Points on a hilly landscape, in no order, each with its height.
From any point a ball rolls to the lowest of the 2 points nearest to it. It stops when none of these is lower. Distance is the straight distance between rows; heights are no part of it.
k_664 h=2.19: 17  5  7  -5  2  -5  -23  -8  11  -6  0  43  8  1  -17  23  -24  10  16  20  10
k_440 h=4.62: -3  -8  0  -18  24  4  8  -17  -18  3  -16  -1  -22  3  -11  16  -3  5  -3  5  -11
k_657 h=3.41: -6  -23  -17  -16  19  -3  -9  -4  -26  29  -8  13  -11  -9  -5  19  0  17  6  -5  10
k_73 h=4.97: -41  -19  15  -2  -4  -8  11  0  4  -23  17  29  30  1  -2  10  19  -4  4  14  -7
k_391 h=3.65: 11  -42  -8  -7  1  13  -9  3  -7  15  9  -5  17  -18  2  23  -1  5  -6  28  -5
k_79 h=2.91: -18  31  -7  12  12  3  17  11  2  3  10  -29  -18  13  7  -13  35  -13  -12  -38  -16
k_606 h=3.76: -7  -21  24  -4  -33  9  17  -1  24  -5  -6  -16  43  3  19  -17  -13  -2  1  12  -17
k_526 h=5.08: -5  2  -18  -11  15  -10  -24  -4  -8  19  -19  26  -20  12  -27  17  -10  9  3  -12  12
k_247 h=5.48: -5  18  21  11  -13  -3  22  -8  8  -19  0  15  17  1  14  -19  -11  -26  18  -8  35
k_506 h=4.69: -2  36  -4  10  7  -9  7  -1  -26  24  -1  1  -30  -3  28  -15  1  9  10  -35  7
k_512 h=4.42: -8  20  -13  7  6  -15  -11  -17  -30  15  1  25  -10  0  18  -5  14  34  16  -14  -9
k_561 h=4.38: 13  -36  4  -18  16  12  8  3  -15  17  -2  -17  -8  -2  -12  22  -5  -7  -21  30  -21
k_23 h=5.01: 43  21  7  0  10  10  -2  -10  5  -17  -16  -29  -26  7  -3  -5  -32  -2  -16  9  -6
k_252 h=6.18: 2  4  -8  8  1  4  -12  1  5  -20  5  3  -14  2  -8  5  0  -6  -10  6  -11
k_582 h=1.89: -22  42  9  9  5  -16  18  -9  -27  6  -3  16  -8  10  24  -25  12  1  20  -28  0
k_635 h=4.21: 23  13  21  5  -7  0  10  -5  17  -29  -12  -16  -8  17  -7  -24  -21  -16  -14  7  -2
k_202 h=2.01: 20  24  6  5  4  -4  -26  -11  17  -9  -3  30  -7  5  -14  14  -23  10  12  6  11
k_244 h=2.05: 3  22  -7  4  5  2  -6  -5  -34  21  16  -16  -5  -13  42  -9  21  23  15  -16  -16
k_271 h=2.65: 2  35  20  -6  19  6  21  -22  -8  -5  -6  -28  -21  10  18  -29  -18  -18  14  -18  8
k_997 h=3.57: -4  -22  14  2  -35  3  5  4  29  -18  -5  -8  26  2  16  -8  -5  6  -7  17  -19
k_160 h=2.95: -29  25  13  2  0  -13  5  -20  4  -24  -1  40  2  7  -11  -8  4  3  21  0  8
k_671 h=3.68: -1  -11  15  0  -7  -7  17  14  6  -14  1  35  19  1  -16  6  -11  -23  -1  21  17
k_895 h=2.59: -7  -16  16  -5  -16  5  30  13  28  -5  -3  -37  6  20  -11  -27  -6  -13  -35  9  -19
k_563 h=3.03: 9  -35  -27  9  -7  -4  -28  27  8  17  12  -19  7  -12  -18  15  5  -6  -20  10  -8
k_25 h=3.40: 18  1  1  -9  1  11  -5  -19  -10  3  3  -3  1  -24  19  4  -12  15  13  12  12
k_724 h=4.13: 21  -17  -32  10  10  1  -30  8  -7  27  3  -37  -11  -27  6  12  -5  3  -6  -2  3
k_436 h=3.48: 6  -17  -7  19  -15  1  22  25  14  26  4  11  15  -6  -9  1  -5  -32  -12  0  30
k_560 h=3.88: 5  -33  10  -13  6  18  12  -10  -12  12  9  -20  17  -14  11  17  0  3  -3  30  -5
k_54 h=3.47: 3  -41  -26  -3  6  5  -32  8  -6  14  15  -8  10  -25  -3  24  7  12  -3  17  -9
k_640 h=3.83: 10  -35  -19  9  -10  -10  -22  15  2  17  8  20  28  -28  -2  17  -7  -9  10  14  27
k_883 h=4.01: 4  10  21  3  -1  2  19  -8  6  -19  -4  -15  -3  17  5  -18  -14  -28  -3  1  6
k_267 h=3.75: 7  5  32  -15  14  -6  15  -20  -7  -3  -14  32  12  -4  -8  15  -35  3  18  15  25
k_511 h=3.74: -3  0  5  9  -19  2  0  -5  6  -13  7  26  23  -16  12  3  -1  -6  14  6  23
k_865 h=5.33: -39  -8  -4  -1  0  -1  20  10  5  19  25  13  39  -13  6  6  45  1  -5  -12  -8
k_979 h=5.00: 21  3  -12  -15  3  -12  -15  21  10  -14  -6  2  -28  19  -41  5  -8  -15  -23  14  -19
k_609 h=4.65: -11  8  -8  4  2  -12  2  -6  -20  13  5  23  -10  -12  12  -3  11  15  18  -12  10
k_783 h=4.17: 6  -38  11  -24  19  14  7  -13  -20  4  0  -18  1  -8  -3  25  -4  6  -9  38  -25
k_938 h=4.07: -6  15  2  -11  15  -4  -8  -33  -38  14  -6  7  -11  2  19  -1  8  47  17  7  -24
k_996 h=6.03: -15  4  6  11  -15  12  8  3  18  -15  4  -20  18  12  17  -13  6  -9  -11  -3  -11
k_774 h=3.22: -4  -2  -3  16  -4  2  25  12  5  17  3  9  2  -6  4  2  0  -33  0  -14  32
k_921 h=4.93: 40  5  11  2  -9  -5  21  25  10  -8  -16  -2  -6  10  -16  -8  -28  -22  -11  1  24
k_989 h=3.64: 18  -17  7  17  -37  3  2  7  11  -11  -1  28  35  -17  8  1  -11  -8  12  7  30
k_216 h=3.11: 17  -35  -16  7  -29  -10  -14  39  21  6  8  13  22  -8  -28  4  1  -13  -9  14  15
k_255 h=3.58: 0  13  23  -6  2  -5  10  -22  -1  -6  -4  38  15  -16  8  8  -23  7  29  10  31
k_38 h=3.55: 22  -22  27  -19  -7  2  17  12  14  -24  -11  -21  2  12  -20  -13  -14  -3  -18  28  -7
k_404 h=5.15: -11  8  -25  -4  10  -27  -43  3  -4  25  -16  25  -16  6  -31  16  -8  12  7  -20  21
k_42 h=1.88: -20  41  16  3  11  2  11  -1  -2  -16  7  -26  -7  18  20  -34  19  -12  6  -28  -11
k_167 h=1.78: -26  -10  -11  1  7  -19  11  -3  -38  22  0  42  9  4  11  4  23  22  10  -10  12
k_22 h=5.49: -30  2  2  -4  10  1  20  11  -4  27  17  -1  32  -10  16  -4  55  7  -7  -18  -23
k_471 h=6.53: 16  -2  -30  33  -21  -6  -27  9  7  11  4  -13  6  -28  15  -4  0  -4  12  -18  31
k_891 h=5.02: -27  0  9  -7  7  -2  20  -5  -24  5  7  8  15  -3  13  -1  27  8  17  -2  -7
k_389 h=4.78: 39  -5  25  -8  -7  -3  29  14  8  -18  -17  -14  3  10  -23  -15  -31  -12  -8  14  17
k_109 h=4.90: 0  -14  -12  -34  28  2  -25  -19  -19  19  -20  12  -18  20  -30  29  -10  26  -6  12  -10
k_459 h=4.55: -38  -31  -1  -2  12  -9  23  9  -9  2  -3  30  14  19  -32  19  29  -15  -7  8  -8
k_958 h=3.82: -13  -3  -19  12  11  -3  10  10  -6  21  11  -8  -17  -1  -1  4  27  -6  -4  -24  -3
k_158 h=4.49: 12  -5  26  2  -31  8  23  2  26  -7  -15  -43  6  14  7  -32  -15  -13  -14  -4  -15
k_739 h=3.96: 20  3  -34  3  12  -8  -48  1  -2  17  -4  -22  -17  -27  -3  15  -13  13  1  -4  5
k_6 h=5.46: -12  23  10  24  -30  -2  11  -1  20  -25  3  11  17  3  17  -21  -1  -21  11  -14  25
k_95 h=1.01: -2  9  -2  -1  13  8  15  0  -29  38  12  -30  -5  -10  33  -4  28  13  6  -14  -17
k_406 h=3.66: -21  -10  -14  -9  10  -4  -16  -14  -15  -10  4  25  1  -2  -14  15  18  31  10  11  -20
k_690 h=3.56: 1  -23  8  12  -26  -2  14  18  13  -1  7  26  27  -7  -6  4  -2  -19  -1  17  23
k_699 h=5.76: -28  9  10  -6  10  21  28  8  9  15  8  -27  46  -3  25  -27  25  -5  -6  -18  -14
k_838 h=5.35: -5  42  16  13  4  -11  10  -12  13  -13  -14  32  -16  10  -6  -12  -18  -12  17  -15  31
k_568 h=6.25: -13  -11  -19  7  1  2  -25  8  9  -19  16  0  -6  -3  -6  14  15  7  -14  2  -26
k_28 h=2.63: 21  11  7  1  -10  23  -1  -18  0  -8  -7  -47  -5  -3  30  -11  -6  1  0  -1  -5
k_30 h=0.60: 9  -7  -5  -2  -6  13  -13  8  17  -21  0  -41  -18  11  6  0  4  5  -33  14  -38
k_732 h=3.30: -34  -4  0  -12  15  -9  -2  -18  -9  -25  -9  35  3  20  -32  13  15  14  4  17  -15
k_178 h=5.14: 3  12  -19  0  -2  -27  -29  15  17  -7  -3  42  -12  20  -44  15  -13  -16  -3  -4  -2
k_928 h=5.18: -31  -14  3  -3  0  1  21  0  -11  12  21  11  24  -9  6  9  31  5  9  0  -2
k_627 h=2.73: -25  10  2  5  -7  -12  4  -7  0  -16  7  52  14  -10  -4  4  8  4  28  2  22
k_210 h=3.15: -35  7  10  -3  7  -14  2  -18  1  -31  -4  39  4  19  -26  1  9  0  10  9  -10
k_319 h=1.67: 36  35  -11  13  8  -9  -38  1  15  12  -10  -1  -25  -3  -5  6  -34  2  7  -22  26
k_365 h=5.09: 11  3  -16  -10  -4  -23  -18  27  14  -11  0  26  -20  22  -49  8  -5  -20  -16  7  -13
k_407 h=1.73: 3  -12  -6  -1  8  13  -1  5  1  -4  7  -28  -16  6  -4  12  7  -5  -26  12  -27
k_803 h=3.29: -14  9  19  -7  12  10  26  -11  -8  1  7  -22  5  4  18  -17  4  -16  11  -6  4
k_620 h=4.46: -4  -17  -18  8  -5  18  3  3  2  26  18  -27  16  -18  12  6  17  0  -15  -6  -3
k_491 h=2.97: 29  11  10  -2  -13  24  3  -21  -8  0  -7  -36  4  -17  40  -7  -14  4  18  -5  12
k_14 h=5.41: 3  12  5  33  -50  4  2  9  27  -16  -4  7  16  -3  19  -14  -1  -18  5  -20  19
k_12 h=4.75: 28  14  -16  -3  21  7  -27  -12  1  3  -7  -18  -36  -6  -4  10  -16  8  -6  -7  -6
k_713 h=4.14: -37  3  -2  10  8  -12  31  10  0  1  5  8  -1  20  -14  2  44  -16  -9  -24  -4
k_941 h=5.42: 4  34  26  6  3  -11  20  -17  9  -15  -8  26  1  1  3  -14  -30  -19  18  -7  35
k_982 h=3.86: -19  -27  -30  -11  16  -6  -26  -4  -17  1  2  18  -2  0  -22  23  24  26  3  7  -24
k_280 h=3.25: 16  -38  4  -8  -27  1  -10  21  10  -9  4  17  29  -10  -11  9  -6  7  -7  33  1
k_69 h=3.73: 8  -27  -19  26  -25  1  -9  15  8  24  10  6  29  -26  8  5  -4  -13  9  -2  35
k_307 h=5.85: -29  -2  8  -6  -5  18  18  4  16  8  8  -20  54  -4  29  -10  21  7  -5  -6  -21
k_586 h=1.66: -20  6  14  -13  11  -11  5  -20  -29  19  -16  45  3  5  -1  3  -5  28  17  3  26
k_275 h=4.86: -29  -35  4  -7  -1  -4  4  9  1  -15  11  31  22  2  -19  20  14  -6  -9  27  -15
k_751 h=3.59: 33  -2  -14  -4  6  11  -27  -17  -7  11  1  -9  -4  -31  17  12  -22  26  14  7  14
k_821 h=3.26: -13  -36  -30  10  4  -4  -27  18  5  15  20  -8  13  -18  -12  20  21  4  -11  7  -13
k_954 h=3.98: 18  -15  32  -30  18  -9  12  -3  2  -24  -8  8  1  19  -38  -1  -28  -5  -7  38  -13
k_953 h=4.45: -6  23  4  3  7  -4  27  2  -22  27  -1  -5  -18  -6  27  -12  1  -7  12  -28  22
k_308 h=3.54: -26  1  24  -5  9  6  27  -10  2  -8  12  -14  13  16  6  -17  5  -20  -1  -3  -8
k_975 h=2.35: -11  0  3  -9  12  -9  -8  -19  -36  33  -12  33  -7  1  7  5  -6  37  7  -3  20
k_665 h=3.38: -2  -31  7  4  -35  2  0  15  22  -15  3  13  31  -5  3  3  0  4  -9  23  -3
k_575 h=3.01: 22  -20  -13  -18  -15  -9  -26  24  14  -17  6  17  7  0  -32  11  -6  1  -13  27  -8
k_276 h=4.16: 27  0  27  -28  25  -6  9  -6  0  -15  -15  -4  -13  19  -34  4  -35  0  -10  31  -16
k_77 h=3.77: -2  10  7  -21  20  5  -7  -34  -27  4  -8  -9  -22  0  8  5  2  38  10  12  -23
k_18 h=5.28: -5  44  -1  20  1  -9  -3  -4  18  -16  -10  32  -25  11  -14  -5  -10  -15  8  -20  19
k_789 h=2.30: -8  32  18  0  12  7  17  -12  0  -16  3  -29  -13  20  14  -35  -2  -25  6  -20  -3
k_256 h=2.12: 41  -1  4  10  -24  17  -4  -4  8  -8  -13  -37  -8  -7  17  -9  -16  3  -10  -2  -8
k_700 h=4.64: -10  0  14  -19  9  2  17  -21  -30  14  -1  4  5  -16  22  1  0  17  25  9  5
k_859 h=3.80: 13  -11  24  -13  3  -3  10  3  6  -24  -6  2  2  10  -20  -6  -18  -8  -14  31  -10
k_723 h=4.61: 12  21  -11  -4  15  4  -18  -19  -5  6  -8  -3  -34  -8  -3  6  -9  21  6  -7  -4
k_943 h=1.63: 29  0  10  15  -42  11  -7  0  23  -15  -14  -31  -4  -7  22  -10  -14  5  -6  -7  -20
k_714 h=3.49: -22  -14  -5  -20  15  -1  -13  -23  -14  -15  -7  30  1  11  -26  23  11  30  8  24  -19
k_48 h=4.15: -15  -20  -38  0  18  -16  -22  13  -8  10  -6  11  -18  15  -34  20  15  -8  -10  -12  -10
k_559 h=3.00: -4  18  24  -16  18  7  28  -19  -18  5  -4  -19  -8  2  21  -20  -12  -11  18  -7  10
k_333 h=2.89: 3  7  15  10  2  4  34  2  1  9  -4  -6  -2  -2  12  -6  -13  -35  -1  -7  33
k_348 h=2.96: 6  -35  0  -7  -26  -2  5  40  26  -4  3  16  19  2  -34  4  3  -10  -17  24  8
k_462 h=4.27: -8  -8  -25  -5  22  -9  -9  9  -7  6  -17  9  -30  20  -32  16  2  -15  -16  -12  -11
k_594 h=2.72: 18  -34  9  -19  -27  4  7  33  31  -20  -10  -7  10  6  -38  3  -2  -3  -17  21  1
k_326 h=3.84: 1  -3  -7  10  -13  0  -19  0  7  -19  10  31  15  -14  1  9  -1  3  9  8  10
k_425 h=2.46: 0  -1  -7  -6  24  10  6  -7  -12  -1  -4  -35  -36  10  -5  9  9  -4  -19  -3  -27
k_330 h=4.18: 7  -22  -2  5  -19  15  3  -2  3  10  10  -4  23  -18  19  9  1  0  4  9  15
k_204 h=6.39: -17  -1  -20  11  -3  -4  -20  7  4  -1  27  -8  5  -13  18  3  39  20  -4  -16  -18
k_669 h=4.72: -19  -35  -5  -6  8  -4  9  18  -6  6  3  23  4  8  -31  23  11  -15  -13  21  -16
k_839 h=3.69: -9  21  13  -13  8  12  -11  -19  0  -30  7  -38  0  8  27  -19  4  14  1  -3  -31
k_305 h=2.22: 32  36  -1  18  -2  2  -4  -3  13  -7  -11  -2  -21  0  7  -9  -28  -14  -2  -19  25
k_322 h=3.91: 0  -28  -18  5  5  -8  -11  14  -4  24  7  17  9  -26  -5  18  -2  -10  9  -2  26
k_633 h=3.93: 3  -10  26  4  -35  17  8  -7  24  -2  -9  -31  32  -6  30  -14  -13  0  8  2  -22
k_231 h=3.92: -15  -3  -16  9  -15  1  -32  -3  13  -29  19  24  15  -12  7  7  12  20  3  5  -8
k_223 h=4.05: 0  -25  -14  5  -1  9  -1  3  -8  23  15  1  11  -26  10  13  3  -1  11  2  19
k_461 h=5.17: 6  0  -18  -6  10  -17  -22  9  3  9  -9  26  -18  10  -31  18  -19  -14  -2  -10  7
k_182 h=3.39: -23  24  -16  20  12  -8  18  13  1  8  3  -11  -28  18  -5  -7  39  -15  -13  -41  -8
k_331 h=3.62: 1  -17  -23  33  -21  -7  0  28  18  25  9  14  23  -15  -6  1  0  -30  -3  -10  38
k_245 h=5.07: 26  15  -2  5  -2  -12  9  29  13  0  -11  13  -21  12  -23  -1  -25  -34  -15  -11  25
k_922 h=4.20: 16  18  -3  0  7  9  -32  -20  12  -20  1  2  -16  -1  -6  9  -9  23  1  15  -16
k_625 h=5.16: 27  7  -8  -5  -13  -15  -9  30  22  -17  -1  21  -10  13  -38  2  -14  -18  -13  6  9
k_448 h=1.93: -16  -1  6  2  -7  4  30  18  28  -4  0  -41  1  24  -10  -23  3  -19  -45  -2  -31
k_719 h=2.56: -16  15  18  -18  32  5  23  -11  -31  10  0  -33  -8  14  18  -24  18  4  11  -13  -26
k_345 h=4.44: 9  16  -10  -4  15  2  -44  -20  0  9  -7  8  -31  3  -11  14  -4  39  19  2  -12
k_399 h=5.36: 12  2  -13  31  -35  0  -14  13  20  -13  1  13  9  -7  7  -9  -2  -13  -1  -11  18
k_836 h=2.02: -8  24  11  -5  19  4  17  -5  -33  18  4  -29  -10  4  30  -15  25  9  8  -19  -26
k_474 h=3.12: 33  -31  -19  -5  -30  -14  -33  29  14  -4  3  6  20  -11  -24  8  -9  2  -5  16  6
k_851 h=3.90: 1  29  2  -3  2  12  -18  -27  3  -32  3  -26  -16  1  16  -10  -1  17  -1  4  -23
k_114 h=2.99: -20  10  13  -11  28  3  37  -11  -25  16  -7  -32  -20  20  7  -14  15  -11  1  -19  -11
k_367 h=3.79: -28  9  -8  13  16  -4  24  10  4  -4  0  -9  -22  24  -18  0  32  -23  -21  -24  -17
k_261 h=4.37: 36  8  21  -19  23  1  14  -3  -4  -2  -19  -15  -22  11  -15  6  -40  -5  -15  17  -3
k_265 h=2.33: 1  -5  0  -8  0  -11  -16  -3  3  -6  3  55  18  -7  -18  23  -12  2  19  20  14
k_590 h=3.14: 18  -28  9  -24  -23  -3  -9  22  14  -26  0  21  24  -2  -28  8  -8  10  -8  37  2
k_881 h=1.72: 13  30  11  3  14  -1  -22  -13  8  5  -14  22  -26  7  -12  13  -24  16  15  -10  18
k_282 h=3.43: 0  3  -4  -20  23  7  0  -24  -35  12  -5  -28  -28  -2  10  5  10  33  -1  3  -31
k_297 h=4.40: -17  3  12  -19  14  -7  10  -29  -42  15  -9  18  4  1  17  0  5  35  22  10  -3
k_571 h=3.02: -5  -1  -12  -14  30  6  8  -12  -28  13  -5  -36  -35  9  3  9  20  17  -9  -7  -29
k_858 h=4.10: 5  4  23  7  -32  12  6  -8  23  -16  -12  -28  20  4  30  -24  -13  -6  9  -11  -14
k_876 h=3.16: 13  -19  27  -17  -10  6  20  6  27  -23  -10  -37  -7  23  -14  -29  -14  -6  -27  15  -20
k_26 h=2.52: -19  -8  -1  -4  -1  -11  -7  -10  -4  -6  5  56  17  -11  -10  17  6  15  26  11  12
k_598 h=3.18: 0  24  9  -2  -11  5  1  -18  -9  -10  9  10  13  -20  29  -9  -3  16  28  5  18
k_999 h=2.45: -1  22  9  13  5  5  37  2  2  12  -5  -21  -16  8  12  -16  -6  -40  -4  -21  25
k_89 h=4.09: 6  18  -7  3  -8  11  -31  -15  14  -37  3  -7  -9  -1  7  1  -3  22  -9  12  -25
k_926 h=4.84: -24  1  21  -15  12  -4  26  -16  -31  10  4  8  19  -4  20  -11  14  7  31  2  2
k_388 h=4.43: -12  -4  -13  -6  20  1  6  -4  -13  -2  -13  6  -27  16  -22  13  7  -7  -9  -3  -14
k_396 h=4.68: -8  -11  -4  -2  9  14  18  -1  -9  20  10  -19  1  -10  9  12  13  -4  -4  0  1
k_466 h=4.30: 16  -26  -33  13  7  8  -20  14  0  30  7  -45  -11  -16  -1  13  6  -5  -20  0  -8
k_310 h=2.57: 18  28  1  5  1  5  1  -14  -1  2  -6  1  -15  -13  20  -8  -21  1  12  -16  30
k_196 h=2.88: 11  38  3  1  1  5  0  -15  -11  4  0  -10  -18  -14  31  -13  -7  13  17  -11  15
k_155 h=3.37: -26  -9  -23  20  4  -13  6  17  1  8  13  18  -4  -1  -10  7  32  -11  -3  -24  3
k_266 h=3.20: 26  9  0  -6  -11  15  -8  -22  -13  2  3  -15  9  -27  39  -4  -10  21  21  6  16
k_268 h=5.65: -32  13  12  -4  11  8  32  9  -5  22  14  -11  33  -2  15  -18  34  -6  2  -18  -8
k_793 h=1.58: 9  -21  4  -11  -11  7  -5  18  20  -21  -4  -31  -10  13  -12  -5  2  10  -37  23  -32
k_99 h=2.38: -18  32  3  9  3  9  9  5  10  -14  11  -36  -9  15  17  -19  22  -12  -10  -27  -15
k_494 h=4.71: 24  -9  -14  -5  15  3  -2  23  1  10  -6  -27  -37  12  -24  4  -7  -21  -30  7  -17
k_930 h=3.72: 37  10  -11  -5  12  8  -39  -17  4  8  0  -6  -13  -16  1  17  -27  26  9  10  2
k_375 h=2.98: -13  -8  -21  -7  20  -14  -14  -7  -41  34  -8  18  -13  -1  4  4  7  35  0  -12  8
k_940 h=1.94: 43  30  -18  27  -12  -1  -28  0  20  -7  -9  -2  -15  -3  1  -7  -27  -5  0  -20  24
k_910 h=4.52: 16  -20  -29  3  15  4  -15  21  -2  25  1  -32  -28  0  -17  14  0  -19  -28  0  -15
k_44 h=3.44: -9  28  15  -1  -2  17  -4  -11  2  -21  2  -38  5  9  37  -33  6  5  13  -16  -12
k_46 h=4.88: 49  19  -7  0  13  8  -21  -3  8  0  -13  -22  -31  4  -9  8  -32  3  -15  3  -5
k_969 h=1.35: 25  35  6  4  15  -4  -37  -10  8  18  -13  8  -34  4  -10  10  -28  13  10  -26  25
k_325 h=6.11: -4  13  -2  12  -8  8  -7  -1  12  -25  6  -11  -8  4  9  -6  7  -7  -11  -6  -8
k_138 h=3.19: 6  39  14  1  -4  15  0  -16  -11  -11  2  -26  0  -7  36  -29  -5  5  21  -11  5
k_835 h=5.23: 16  -5  -3  10  -14  -5  3  26  15  -8  -1  13  1  6  -19  -2  -8  -21  -13  7  13
k_468 h=3.81: -15  9  18  -5  13  -5  16  -16  1  -21  0  -5  -10  16  -9  -14  -4  -20  -1  1  -10
k_170 h=4.12: -14  11  -10  12  7  -6  18  10  -14  22  7  0  -15  -3  13  -3  23  -4  6  -30  11
k_354 h=1.26: -19  40  16  4  13  -5  15  -6  -20  0  4  -7  -4  12  27  -32  16  -4  20  -26  -8
k_529 h=2.93: -10  28  13  7  -13  5  7  0  -14  -1  11  3  24  -12  40  -22  11  7  31  -12  13
k_224 h=5.31: 19  -11  1  20  -36  4  0  20  20  -7  -5  2  12  -4  -1  -7  -6  -13  -7  1  13
k_147 h=2.61: -9  23  3  6  -5  6  -2  2  -23  10  20  -3  17  -14  42  -12  24  15  19  -11  -6
k_780 h=1.77: -12  16  6  17  -1  10  35  7  11  9  3  -29  -3  14  0  -17  3  -38  -18  -16  6
k_292 h=6.32: -20  -15  -26  11  2  -10  -27  8  6  -9  21  7  1  -12  -2  10  34  17  -3  -10  -20
k_222 h=6.50: 3  -11  -25  31  -28  1  -27  8  16  0  12  -9  16  -19  17  -1  10  4  2  -16  12
k_566 h=2.26: 7  -30  9  -16  -21  7  8  28  36  -18  -11  -27  -3  13  -28  -9  0  2  -31  21  -19
k_753 h=5.94: -24  -6  2  3  -13  10  8  5  17  -7  13  -12  32  1  20  1  18  3  -9  -1  -15
k_765 h=4.59: 33  -5  32  -20  17  -5  30  4  -2  -7  -17  -8  -5  13  -19  -4  -38  -15  -8  19  11
k_897 h=5.19: 11  30  6  13  4  -7  8  6  13  -16  -14  16  -25  13  -19  -5  -19  -29  -7  -12  14
k_495 h=4.99: 2  2  -18  -19  24  -8  -41  -13  -7  20  -18  8  -25  20  -30  24  -6  24  -2  -4  -2
k_873 h=3.05: -29  -4  -24  17  2  -24  -2  15  -6  10  8  35  -2  -4  -9  1  27  -1  11  -27  18
k_805 h=4.36: 18  -2  28  2  -25  0  13  0  26  -32  -14  -20  5  16  -1  -33  -21  -10  -7  2  -7
k_779 h=2.13: 14  -12  -8  16  -34  11  -17  6  20  -11  -3  -19  6  -5  15  -1  -2  8  -13  0  -16
k_15 h=3.36: 2  14  15  -8  -4  1  4  -24  -17  4  4  24  16  -26  25  -3  -12  21  36  10  25
k_646 h=4.87: 33  -14  -11  -21  4  -2  -4  31  8  0  -3  -22  -31  16  -39  3  -9  -16  -31  13  -14
k_674 h=4.39: -42  -15  5  2  13  -10  28  3  -6  -4  3  17  10  19  -21  9  35  -12  -6  -4  -9
k_116 h=3.97: -17  -17  26  -10  -1  -3  25  -14  -9  -7  4  30  31  -14  4  6  -7  -10  23  22  24
k_344 h=3.85: -20  -17  28  -4  -2  -11  23  -7  0  -19  3  37  27  4  -11  -1  -9  -25  11  22  15
k_403 h=0.61: -25  -16  2  -13  6  -12  17  -8  -32  20  -8  40  8  -5  2  8  4  14  18  2  26
k_82 h=3.94: 14  -19  28  -18  9  -5  15  -11  -8  -3  -5  34  28  -9  -10  19  -30  -2  14  34  16
k_648 h=2.77: 7  -29  -17  6  -19  0  -22  29  20  -7  9  -2  8  0  -15  5  7  1  -24  17  -13
k_175 h=2.47: -5  -19  -14  17  -24  8  -10  13  20  -5  10  -8  13  -2  7  5  10  1  -20  2  -11
k_748 h=4.77: 11  -13  0  -27  26  7  -7  -19  -15  10  -17  5  -18  2  -16  25  -17  13  -3  15  -12
k_777 h=3.87: 20  13  -24  7  10  -6  -49  -7  6  7  -1  -2  -15  -18  -6  10  -15  18  10  -3  3
k_655 h=4.31: 3  -17  -11  10  -22  21  9  0  0  27  12  -21  32  -23  23  3  7  1  -3  -6  12
k_195 h=4.08: 2  -21  18  -14  3  3  15  -11  -8  -2  0  20  22  -16  4  17  -15  -5  12  27  16
k_932 h=4.25: -1  5  27  4  -21  20  17  -5  28  -7  -9  -39  22  19  27  -38  -16  -18  2  -14  -14
k_676 h=4.67: -9  26  -14  17  7  -15  -2  -7  -35  27  0  10  -17  1  31  -10  13  16  10  -33  -2
k_925 h=2.55: -25  -4  -21  17  5  -27  7  10  -27  27  7  32  2  2  10  -2  33  11  7  -27  11
k_756 h=6.46: -6  -7  -23  18  -15  4  -26  6  9  -2  23  -14  10  -20  24  0  23  17  3  -14  -2
k_226 h=0.86: -22  16  8  13  -3  6  32  13  22  -3  6  -31  2  27  -7  -24  6  -36  -34  -16  -13
k_198 h=4.32: 11  19  -1  -2  10  5  -38  -29  4  -6  4  7  -15  -8  -2  12  -6  42  18  16  -12
k_795 h=4.00: -21  -28  -42  -10  17  -20  -31  5  -15  10  -4  17  -2  6  -33  25  19  9  -1  1  -9

For each start below, name the point where the ball stops.
k_805 => k_42
k_158 => k_575
k_568 => k_30
k_506 => k_403
k_462 => k_969
k_275 => k_42
k_195 => k_95
k_835 => k_943
k_724 => k_943
k_928 => k_30
k_897 => k_226
k_561 => k_943
k_46 => k_969
k_839 => k_969
k_160 => k_969
